Points, in no order, along strands that fork and pass close to each other.
In the rows, zero is written as 128.
Points whose rows are less than 121 apart are linked; no others are. Some points are linked to none.
faf: [107 155 102 151 130 107 178  90 113 163 170 114 128 114 112 186 130  77
 114 153 145 176  90 145]
Zafef: [150 132 127 117 181 104  83 198 141 148  86 171 103 101  88 109 112  98
 193  93  80 154 109  36]
sez: [ 96 148 158 148  58 134 108  95 158 115 143  52 109 122 171 113 162 203
  70 140 127  97 149 167]
zasu: [ 86 110 150 163 103 160  76 109 144 133 135 128 136 221 170 141 153 112
 113 101 189 112 166  99]
fafuz: [ 86 132  66 130 146 120 125  97  83 109 165 135 110 181 136 164 116 138
 138 116 129 133 147 153]
gegad: [132 137 118 138  82 136 137 128 198 102 152  60 136 115 164 115 168 208
  98 150 147 106 128 190]
tikit: [120 156 104 119 142 161 169 111 134  98 150 102 123 163 113 140 130 149
  71 174 126 132 145 174]
faz: [ 87 120 188 129 129 134 119 143 167 127 146  95 168 133 194 135 113 129
 106 126 155 101 146 120]
sokar: [123 125 156 116 147  90  97 116 104  98 132 129 136 115 127  56 117 155
 142 147  88 178 101 109]
Nobus: [124 137 127 142 129 114 171 108 144 117 187 135 127 170 134 165 183  80
 116 121 123 154 138 191]
viv: [127 130  59 114 139  82 122 162  96 159 118 136 124  70 103 133  79 125
 201  94 128 152  99  97]
nur: [164 112 141 102 152  84 120 115 104  98 137 125 135 107  99  95 177 170
 128 123  92 181 123 143]
zif: [109  95 159 126 118  95 154 184 145 101 125  93 154 108 136  76 169 172
  91 166  67 202 167 162]
tude: [ 81 138 186 121  55 101 141 156 103 110 126  69 146  89 148 122 123 192
  63 171 105 136 160 141]
meka: [118 135 163 152 159 152 123 117 118  98  93 126 137 147 158 155 155 141
  85 100 129  84  73  85]
zep: [168 137 133 117 143 136  88 148 166 124 105 154  95  91 100  78  63 130
 193 151 125 127 109  93]
penu: [143 101 128  97 148 175  79 171 114 125 104 137 142 138 129  60  86 153
 152 137 124 118 144 105]
neros: [152 152  95 107 141 142 114 144 142 142 101 158 108 130 112 185  74 154
 197 131 154  93  93  92]
ruf: [113 119 154  91 168 124 121 118  99 179 131 162 154  80 149  93 118 107
 119 133 129 129 104 105]
tok: [117 108 108 176 137 140  97  93 173 142 128 147 113 226 167 177 157 103
 151 120 196 113 164 102]
tigir: [106 114  64 116 138 122  99  78 123 122 174 103 104 178 138 146 178 142
 137 140 169 150 158 166]
mipum: [152 104 160 101 163 150  83 160  98 121  96 150 137 123 117  91 102 125
 160  89 135 111 109  79]
bovof: [119 133 115  96 135 102  86 111 129 125 110 111 152 103 128 139 123 179
 119 134 135  90 142 129]
goke: [137 111 102 109 123 134 177 129 134 123 132 132 136  77  63 145 134 116
 106 126 144  81 129 152]
tis: [109 108 153 130  62 126 160 119 138 122 147 118 154 124 151 124 165 148
  97 138 157 171 161 182]
Vitek: [114 161 144 115 132 145 106  86 124 141 130 172 154 137 133 156 155 168
 106 117 128 139  89 140]
zukeb: [135 129 103 127 123 114 110 159 101 143  64 167 142  68 146 113  71 107
 204 129 134 140  85  89]
Suli: [112 114  95 153 133 147 116 149 152 131 171 100 130 164 176 135 204 176
  77 125 102 100 140 188]
kog: [102  96 136 201 163 158 126 146 155  95 145 140 106 215 153 167 103 105
 102 137 139  88 124 109]
fafa: [161 131 141  97 169 129  92 179 152 116 100 139 113 113 122 102  94 133
 206 105 123 139  92  37]
res: [111  96 129 152 117 163 168  87 121  91 137 137 108 137 149 115  99 130
 136 151 121 115 109 157]
Biv: [114  98 196 126  81 142 130 158 112 143  81 176 145  77 141  49 121 135
 126 123  97 166 140 114]
dofu: [114 146  65 161 128 124 148 104 117 143 160 110 122 161 108 202 157 103
  70 175 157 150 130 150]
fuf: [102 141 134 120  92 119 117 122 114 106 106  74 131  97 144 116 132 191
  77 137 106 106 150 158]
vib: [132 144  97 121 108  98 199 114 112 154 157 106 140  94 101 138 150  71
  99 177 149 168 119 171]
buze: [112  91 129 196 166 139 108 120 130  88 133 148 112 207 163 190 122 117
 152 109 148 132  82  80]
zovim: [143 115 135 132 129  77 120 186 135 108  48 140 120  66 114  69 124  88
 152 127  64 136 148  87]
zul: [126 167 167 107 131 159 109  94 111 133  81 146 135 153 148 152 153 141
  90 100 113  90 128  96]
libo: [154 155 139 105  78  96 200 147 127 155 141 107 152  97 100 133 187  91
  59 176 128 185 153 169]
Bageb: [138 149 138 125 104 145  88 103  49 131 106 164 100 147 103 132  88 108
 160  86 137 118 145 109]
Bag: [134 143 177 130  74  69 183 103 128 142 148 105 166  62 118 141 123 103
 133 146 158 162 129 115]
Popam: [148 142 132 183 103 117 123  66  77 156 149 175  71 149 146 157 102  96
 133  62 148 100  77 126]
vum: [125 114 123 113 129 121 181 132 125 164 129 142 147  52  93 106  99  84
 125 124 130  81 100 145]
Ziguz: [150 105 112 145 150 187 126  86 107 158 155 162 109 167 119 140 151  99
 118  86 143  83 118  98]
fori: [144 123 133 160 107 138  83  69  97 134 169 152 112 187 115 128 106 111
 108 131 149 128 154 132]
niver: [106 141 112 102 135 109 121 166 156 137 107 124 147  90 128  64 149 173
 120 172  64 207 160 154]
Lin: [126 153 142 109 130  85 193 133 130 111 121  79 157 105 114 127 211 111
  87 157 100 187 144 159]
gopa: [150 114 137 127 122  91 152 146 141 103 122  93 147 107 106 126 194 146
 113 108 107 153 122 156]
pevo: [135 131  94 134 147 127 154  80 138  80 128 125 119 126 113 135 132 153
 127 153 115 117 103 154]
kov: [ 89 118  88 154 169 166 144 119  97 138 170 158  99 209 147 170 163 118
 135 135 110 130 147 157]
Gomib: [162 128  93 101 176 169 130 188 108 150  73 116 120 127 106 134 124 144
 151 130 100  95 116  64]
zusam: [ 91 114 141  92 104  85  94 151 131 144 100 140 135  48 122  53  90 122
 162 128 142 122 153 113]
fof: [129 140  87 117 120  72 187 139  87 134 150 138 101 110 100 120 118  83
 150 135  78 168 131 190]
rur: [137 139 187 131 104 113 139 126 128 110 134 120 117 123 128 136  85  70
 124 106 131  87 164 135]
Mefid: [200 151  77  99 131 147  96 146 132 184 124 158  91 111  64 164  83 160
 176 121 141 107  99  99]
gipe: [107 107 129 149 109 164 112 158 150 150 149  68 121 173 207 131 159 143
  66 133 123  81 161 155]
mik: [214 145  90 103 146 129 109 134 123 148 141 136  91 113  20 128 114 122
 151 125 115 143 100 106]
pir: [111 112 152 191  83 133 108  61  78 135 139 175  83 187 128 144 111  86
 118 100 130 117 119 113]
tizo: [120 153  90 111 149 105 163 147 116 143 178 166 121 144 104 159 142  95
 136 112 110 166 123 190]
kozi: [165 121 133  89 171 140 120 171 183 116 121  75 133 146 145 125 114 156
 156 128 118  89 117 116]
Ruza: [100 116 157 140 113 152 169 126 112  90  82 135 144 115 152 102 104 147
 158 123  94 125 102 128]
Koze: [163 115 170 115 127 203  96 188  91 138  95 171 140 129 149  98 117  98
 163  99 157  74 119  98]
nono: [172 129 130 176 118 160 152  83 113 178 148 178  80 131 122 149 123  72
 138  63 152  89 118 140]
gare: [161 105 131 113 149  74  61 198 156 107  68 162 114  97 126  76 126  99
 170 108  73 123 151  50]
zod: [113 144  87 104 170 126 108 120 106 144 133  84 138 131 116 160 122 146
 100 132 138 104 120 108]
Mede: [131 111 150 122 119 158 100 147 152 133 112  75 166 137 182 121 142 159
  75 142 157  83 141 119]
Nareb: [ 90  98  97 151 126 131 135  57 139 150 183 130 130 191 149 126 185 135
 108 145 189 172 133 159]
Monem: [135  87 161  98 122 163 110 183 109 137 103 144 165 109 139  60 119 156
 118 140  96 155 151 123]
nuv: [108 142 142  98 127 104 122 128 123 159 127 156 177  83 114 131 135 130
  94 127 120 160 106 133]
duza: [ 99 135 178 109 127 145 134 129 155 113 140 107 147 136 157 128  85  78
 153  87 164  95 141 120]
Bazod: [156 125 125 117 125 120 154 103 139 114  89 106 146  65  65 112 119 150
 113  81 153 109 134 117]
fupe: [117 102 132 146 159 169 141 109 125 116 153 155 116 162 147 133 162 136
  90 112 132  77  86 114]
Lem: [119 132 140 139 137 152 141 123 212  84 152  81 146 157 178 112 176 173
 116 119 144  90 127 150]
Lito: [100  93  94 188 142 151 136 109 112  93 143 106 103 191 156 166 108 112
 128 139 151  74 154 109]
Bufu: [143 150  93  95 174 165 110 173 130 163 105  94 136 127  83 164 111 149
 127 126 125 122 145  98]
meb: [122 141 154 127  79  87 173 123 156 142 130 146 159  44 116 116  83  87
 112 138 166 104 129 122]
fud: [170 163 121 153 126 123 153  85 132 150 121 120 131 118 121 175 112  87
 159 134 134 123 106  93]
Voti: [117 115 181 133 134 102  83 117 119  70 157 132 130 126 130  82 104 155
 113 126 127 123 108 130]
lof: [107 109 104 185 151 122  87  92 118 141 131 162  97 216 170 186 139  96
 178 122 168 114 102  61]
Vegu: [128 137 102 143 144 168 142 149 148  96 148 123 110 175 133 165 155 176
 104 144 109 123 147 198]
pelen: [ 99 121 178 152 120 127 114 120 173 134 160 106 145 185 158 156 118 104
  77  99 179 135 162 114]
kos: [ 91 111 185 118  76 118 160 166 124 118 132  89 145 105 167  82 131 158
  97 202  78 149 182 153]
Begi: [132 132 145 135  99 146 125  93  71 123 149 139 130 147  98 129  97 122
 140 110 140 173 159 145]
sakol: [128 155 122 111 123 136 105 129 128 156 107 161 136 111 170 156  82 103
 211 118 158 121  76 109]
zubap: [131 169  69 125 136  89 153  93 112 166 143 111 123 137 123 194 114  72
 154 137 128 119 115 133]
rati: [ 99 135 110 103 133  77  96 115 122 142 130 120 132  70 116 111  82  93
 185 106 150 146 130 105]
Nugi: [151 169 113  92 143 118 136 169 159 120 138 111 143 133 125 104 159 167
 118 155  92 203 154 193]
siz: [130 136  88 135 146 110 108 118 121 135 139  88 139 154 100 182 176 155
  65 143 172 142 110 131]
ruta: [164 147  93 101 143 139 112 156 158 140 122 129 126 141  96 125 122 173
 134 166 103 177 120 164]
zer: [193 135 113 121 153 146 137 127 134 109  95 151 113  97  32 114 132 151
 108 112 111 120 124 113]
bul: [ 97 117 183 102  88 117 132 123 114 161  91 175 136  65 150  56 114 105
 182 122 123 144 151 101]
fazod: [162 112  91 123 141 158 132 154 166 137 105 125 118 100  81  92  85 154
 179 150 137 165 124 131]
teda: [122 111  65 159 149 134 159 130 152  94 181 132  93 178 143 177 184 118
 129 155 116 128 130 181]
Femu: [126 127 136 145 105 111 154 151 120 102  71 145 121  78 120 112 101 112
 176 105  65 139 134 127]
Kuv: [142 157 225 101  95 116 142  99 147  92 119 137 121 126 143 103 117  87
 129 138  99  84 143 140]

Follow the links from the first point to the second, and from the first to the third. Name the last point that the two ways share.
neros / fud / gare | fafa
sakol / zif / gare | fafa
fof / buze / penu | Vegu
zasu / fof / mik | Vegu
gegad / Mefid / vib | fuf
Zafef / Lem / Voti | fuf

A fork is a point with three links, a tip a point with one. Leave the first point through the second and follow the links. Name the first fork or tip that comes.
Bag / meb | mipum
fori / pir | ruf
neros / Mefid | Bag
tude / kos | fafa
ruf / nuv | Bageb
Zafef / gare | Vegu

A fork is a point with three links. Follow the links from the first point to the second and name the forks in between, in order.
Lin / sez | faf > zod > fuf
rati / Vegu | mipum > fafa
gare / zubap | fafa > fuf > zod > faf
kov / mik | teda > Vegu > fafa > mipum
Suli / vib | Vegu > fafa > fuf > zod > faf
ruta / zer | fafa > mipum
fafa / zer | mipum
Monem / fafuz | mipum > fafa > Vegu > teda

Name the points in between on the shortest way along the links from the first point to the second, in order.
ruf / Popam | nuv > Vitek > zul > meka > fupe > Ziguz > nono
Monem / vib | penu > mipum > fafa > zep > fazod > ruta > Nugi > niver > zif > kos > tude > fuf > bovof > zod > siz > dofu > faf
faz / Gomib | Mede > gipe > Suli > Vegu > tikit > pevo > res > Ruza > Femu > zovim > gare > Zafef > fafa > zep > fazod > ruta > Nugi > niver > zif > kos > tude > fuf > bovof > zod > Bufu
Kuv / tizo | rur > duza > faz > Mede > gipe > Suli > Vegu > teda > Nobus
